Each row is a point on a landscape with many peaks, with its height.
A climber steps from a point to the highest of its 6 nearest points, and stops where none of them is higher. Distance is the straight distance between rows; heights are no part of it.
z_74: 7; -18; -13; 13; 1; -11; 1; -16; 11; -8; -10; 17; 0; -21; 2; -11; 26; 18; 2; 2  h=685
z_979: -1; -2; -12; 0; 24; 10; -10; -6; -30; -5; 25; -18; 14; 11; -16; 0; 4; 31; 1; 30  h=706
z_645: -7; -12; 3; 12; -12; -16; 12; -11; 22; -1; -17; 9; -6; -7; 11; -2; 26; 4; 19; -17  h=588
z_279: 10; 17; -3; -1; 6; 1; -11; 2; -2; 0; 8; 15; 6; -9; 2; -4; -12; -7; -15; 3  h=520
z_689: 14; 14; -2; -10; -4; -1; -10; 0; 9; -5; 11; 12; 8; -12; 10; -13; -4; -13; -17; -17  h=385
z_839: 2; 0; -3; 3; -8; -14; -3; -4; 11; -7; -5; 19; 7; -18; 12; -13; 11; 8; 0; -12  h=602
z_808: 7; 9; 19; -14; -15; -1; -3; -6; 26; -6; -10; 3; -4; 13; 18; -13; 2; -6; -12; -38  h=878
z_140: -12; 1; 17; 2; -18; 3; 16; 7; 16; 9; -14; -2; -1; 3; 9; 9; 4; -15; 12; -21  h=499
z_891: 8; 18; -4; -2; 10; 7; -10; 9; -8; 3; 10; 5; 1; -6; -3; 0; -24; -6; -7; 14  h=755
z_962: -12; 0; 11; 1; -4; 5; 12; 10; -8; 15; -3; -8; -1; 5; -13; 14; -14; -3; 17; 8  h=620
z_369: -12; -6; 2; -13; -2; 11; 1; 13; -20; 16; 9; -18; -7; 17; -19; 22; -33; -18; 7; 23  h=476
z_271: -12; -20; 2; 11; 5; 0; 15; -5; -9; 9; -7; -11; -4; 9; -13; 6; 11; 18; 17; 15  h=705
z_341: -11; -21; 1; 19; -2; -11; 26; -3; -4; 8; -13; -20; -10; 15; -19; 8; 23; 22; 20; 8  h=686
z_844: -15; 0; 14; 2; -11; 10; 11; 12; 1; 15; -4; -10; 4; 5; -3; 15; -10; -18; 10; -4  h=770
z_335: 9; 12; 5; -8; 5; 12; -4; 14; -5; -3; 2; -8; -3; 7; 6; 5; -17; -31; -18; -12  h=382
z_424: 7; -19; -18; 23; -3; -15; 9; -13; 9; -8; -12; 7; -10; -12; -5; -8; 39; 29; 1; 1  h=684
z_908: -12; -6; 6; -5; -2; 12; 9; 14; -13; 20; 2; -14; -6; 7; -13; 23; -27; -13; 11; 15  h=569
z_379: 4; 16; 14; -10; -9; 2; -1; -1; 16; 1; -6; 3; -2; 4; 11; -7; -1; -16; -9; -30  h=472
z_766: 0; 14; 6; -4; 3; 12; -2; 14; -8; 6; 2; -3; -5; 4; -3; 11; -20; -22; -4; -3  h=488
z_936: 12; -18; -24; 10; -5; -20; 1; -16; 6; -15; -7; 17; -7; -28; 3; -19; 31; 30; -7; 4  h=681
z_75: -3; 9; 0; -1; 1; 2; -2; 4; 4; 2; -1; 10; 5; -9; 11; -3; -2; -4; -1; -8  h=593
z_969: -24; -33; 2; -5; 12; 9; 3; 1; -30; 12; 21; -37; 3; 23; -33; 22; -7; 21; 20; 13  h=690
z_370: 11; 15; 6; -12; -14; -5; -4; -7; 16; -12; 0; 13; 4; -4; 15; -17; 1; -7; -12; -29  h=366
z_956: -13; -12; 4; -6; 10; 4; 5; 6; -19; 16; 11; -18; 3; 14; -16; 16; -15; 10; 21; 20  h=702
z_668: 17; 20; -6; -16; 8; 0; -19; 0; 0; -13; 9; 11; 4; -4; 4; -12; -12; -15; -26; -14  h=336
z_33: 6; -2; -10; 9; 11; -3; -3; -6; -7; -3; -2; 7; 5; -7; -2; -12; 1; 15; -1; 20  h=649
z_354: -14; -15; 5; 16; -3; -1; 19; -2; 3; 12; -16; -9; -6; 2; -11; 7; 13; 11; 18; 6  h=666
z_380: 9; 0; -18; 6; 17; -1; -7; -10; -12; -12; 13; 4; 12; -7; -7; -9; -2; 25; -5; 32  h=564
z_231: 1; -1; 6; -16; 1; 17; -11; 20; -17; 4; 3; -25; -8; 15; -13; 21; -29; -49; -10; 1  h=300
z_93: 0; -9; -10; 8; 21; 6; 0; -9; -21; -1; 12; -12; 3; 10; -12; -7; 10; 32; 6; 22  h=631
z_84: -9; -3; 4; 12; -3; 5; 10; 3; -1; 9; -9; -3; -1; -4; -1; 5; -6; 2; 16; 7  h=680
z_119: 9; -11; -18; 6; 3; -6; -4; -14; 3; -12; 7; 13; 10; -22; 0; -19; 12; 25; -6; 13  h=699
z_408: -9; 3; 28; -8; -20; 11; 7; 5; 23; 5; -16; -8; -7; 24; 10; 6; 2; -19; -7; -34  h=231
z_323: 1; 9; 3; 3; -14; -3; 2; -2; 14; 2; -3; 10; 8; -5; 16; 1; 3; -6; 4; -20  h=539
z_845: 9; 15; -2; -6; 11; 5; -13; 11; -8; -6; 5; -3; -3; 7; -1; 2; -19; -29; -17; -8  h=364
z_693: -8; 4; 4; -2; 3; 7; 6; 10; -7; 13; 2; -8; 4; 6; -7; 9; -15; -7; 10; 15  h=662
z_118: 9; 11; -16; 0; 21; 0; -15; -7; -17; -11; 21; 9; 8; -6; -3; -3; -14; 8; -8; 31  h=291
z_353: -12; 4; 11; 8; -15; -5; 10; 5; 16; 2; -13; 5; 4; -4; 14; 3; 5; -7; 12; -18  h=553
z_924: -3; -8; -6; 13; 4; -4; 9; 2; -3; 2; -9; 0; 2; -1; -4; -2; 6; 13; 15; 14  h=693
z_758: 8; 3; -14; -4; 28; 5; -17; -4; -27; -4; 25; -4; 12; 5; -15; -3; -11; 22; -7; 41  h=292
z_215: -8; 0; 4; 7; -5; 0; 10; 3; 4; 3; -10; 5; 2; -3; 6; 2; 3; 2; 10; -7  h=628
z_15: 1; 2; 3; -6; -2; 11; -4; 17; -16; 8; 4; -12; -7; 8; -16; 21; -27; -30; -6; 7  h=421
z_322: -12; 1; 10; 8; -15; -10; 7; -5; 22; 4; -16; 12; 1; -4; 18; 0; 19; -1; 17; -22  h=521
z_145: -18; -23; 7; 4; 4; -3; 20; 4; -13; 11; 0; -25; -6; 18; -22; 9; 11; 25; 16; 13  h=747
z_785: 11; 18; 1; -14; 1; 3; -10; 1; 9; -6; 8; 7; 2; 0; 11; -3; -5; -16; -23; -22  h=309
z_314: -8; -5; -7; 12; 16; 3; -1; -3; -13; 4; 3; -6; 2; 6; -9; -6; -2; 20; 8; 27  h=741
z_307: -5; -14; -10; 15; 7; -3; 10; -5; -3; 1; -3; -5; -2; 0; -8; -6; 20; 27; 10; 15  h=663
z_814: 15; 21; -14; -6; 11; -1; -16; 1; -8; -12; 16; 18; 8; -17; 0; -8; -11; -10; -19; 1  h=362
z_403: -15; -15; -2; 20; -15; -17; 27; -12; 14; 10; -27; 1; -20; -4; 1; 4; 44; 11; 18; -5  h=538
z_974: -3; -8; -7; 12; 3; -9; 3; -3; 8; -3; -9; 11; 5; -10; 6; -9; 11; 11; 6; 3  h=654
z_245: -22; -28; 9; -3; 8; 1; 9; 5; -19; 15; 2; -30; -4; 22; -25; 16; 0; 21; 21; 16  h=761
z_991: -1; 9; 24; -14; -21; 6; 5; -1; 31; 3; -16; 6; -9; 16; 19; -6; 9; -11; -9; -38  h=367
z_445: 15; 19; -8; -11; 17; 8; -26; 14; -22; -14; 12; -6; -8; 7; -5; 7; -28; -35; -19; 15  h=99
z_561: 0; 9; 14; -11; -3; 17; 2; 8; 9; -2; -7; -5; -3; 11; 10; 4; -11; -24; -15; -27  h=361
z_565: 1; 9; 12; -15; -1; 15; -3; 12; -2; 3; -4; -19; -7; 15; 2; 18; -16; -40; -12; -14  h=308
z_473: 24; 21; -14; -7; 17; 3; -24; 2; -19; -18; 20; 7; -1; -4; 1; -6; -21; -26; -32; 9  h=32
z_843: 1; 5; 1; -6; 9; 4; -4; 9; -20; 11; 12; -11; -1; 12; -15; 16; -27; -7; 7; 24  h=576
z_507: -3; 7; -2; 0; 6; 0; 2; 4; -5; 5; 2; 2; 1; -3; 0; 8; -14; -4; 3; 10  h=601
z_609: -1; 3; -2; 9; 5; 2; 1; 5; 0; 1; -4; 4; 6; -5; 3; 1; -3; 1; 7; 11  h=651
z_876: -10; -9; -1; 6; 6; 5; 3; 2; -8; 13; 0; -6; 2; 3; -11; 8; -4; 12; 16; 19  h=744
z_45: 2; 11; 18; -6; -15; 6; 8; 8; 20; 2; -7; 2; 4; 11; 16; 0; 1; -19; -7; -28  h=828
z_232: -2; -15; -10; 20; -8; -18; 10; -14; 18; -3; -16; 8; -6; -12; 2; -5; 38; 14; 13; -12  h=667
z_400: -19; -13; 10; 3; -6; -2; 16; 8; -3; 15; -10; -14; -3; 4; -9; 10; -1; 0; 21; 7  h=615
z_655: 7; -20; -21; 10; -14; -20; 4; -18; 16; -14; -14; 9; -11; -25; 5; -10; 43; 25; -2; -10  h=806
z_901: 6; 9; -9; 6; 1; -3; -5; -2; 5; -4; 3; 18; 8; -12; 6; -8; -3; 5; -3; 2  h=586
z_542: 23; 9; 18; -28; -19; -7; -9; -13; 31; -10; -13; 12; -7; 5; 23; -28; 9; 6; -23; -35  h=133
z_186: -3; 3; 22; -1; -22; -3; 12; -2; 32; 1; -11; 6; -5; 8; 22; 1; 18; -9; 5; -33  h=403
z_752: 17; 7; 7; -17; -20; -10; -12; -15; 17; -17; 7; 22; 8; -16; 23; -23; 11; 2; -19; -31  h=404
z_755: -5; -1; -5; -1; 15; 5; -1; -1; -17; 4; 13; -3; 1; 7; -14; 5; -11; 7; 9; 28  h=927
z_414: 6; -15; -15; 3; -14; -15; -1; -17; 16; -13; -6; 20; 1; -33; 14; -19; 32; 22; -3; -7  h=763
z_280: 1; 4; 11; -2; -20; -8; -4; -8; 28; -6; -6; 14; 4; -8; 19; -14; 18; 3; 2; -27  h=494
z_488: 15; 15; -3; -13; -9; -9; -15; -5; 12; -15; 10; 18; 9; -19; 18; -18; 2; 4; -19; -18  h=462
z_515: -8; -8; -2; -5; 15; 7; -6; 2; -21; 14; 21; -20; 4; 14; -19; 16; -23; 11; 13; 25  h=627
z_70: -5; 9; 15; -8; -10; 13; 8; 8; 6; 2; -7; -6; -6; 10; 10; 9; -8; -27; -6; -18  h=372
z_830: -5; -13; -6; 18; -10; -10; 11; -4; 15; 0; -19; 7; -7; -7; 6; 1; 24; 12; 16; -3  h=605
z_890: -1; 1; -8; 2; 23; 3; -10; 0; -22; 4; 22; -9; 10; 9; -12; 3; -16; 14; 6; 30  h=614
z_227: 5; -10; -19; 14; 10; -6; -1; -16; -11; -19; 6; 5; 2; -8; -11; -15; 21; 35; -12; 22  h=853
z_422: 13; 8; -1; -13; 14; 12; -22; 13; -21; -6; 5; -17; -12; 14; -7; 12; -28; -44; -18; 5  h=242
z_571: 9; 2; -6; -8; -13; -12; -12; -16; 12; -16; 4; 21; 8; -27; 17; -20; 11; 5; -11; -12  h=585
z_612: 9; 16; -5; -4; 11; 4; -15; 11; -15; -6; 12; 5; 0; -1; -1; 6; -25; -23; -19; 6  h=398

Where does a climber stop that starts at each point below?
z_689: z_755
z_323: z_755
z_901: z_755

Call two points neighbours if one is among the 6 nearest of the other. Go from one point of each pair to the other, from neighbour to neighbour, staying as high as possible. Name the lowest point that can't be avoided.
z_655 and z_245: z_307
z_245 and z_844: z_84
z_245 and z_755: z_876
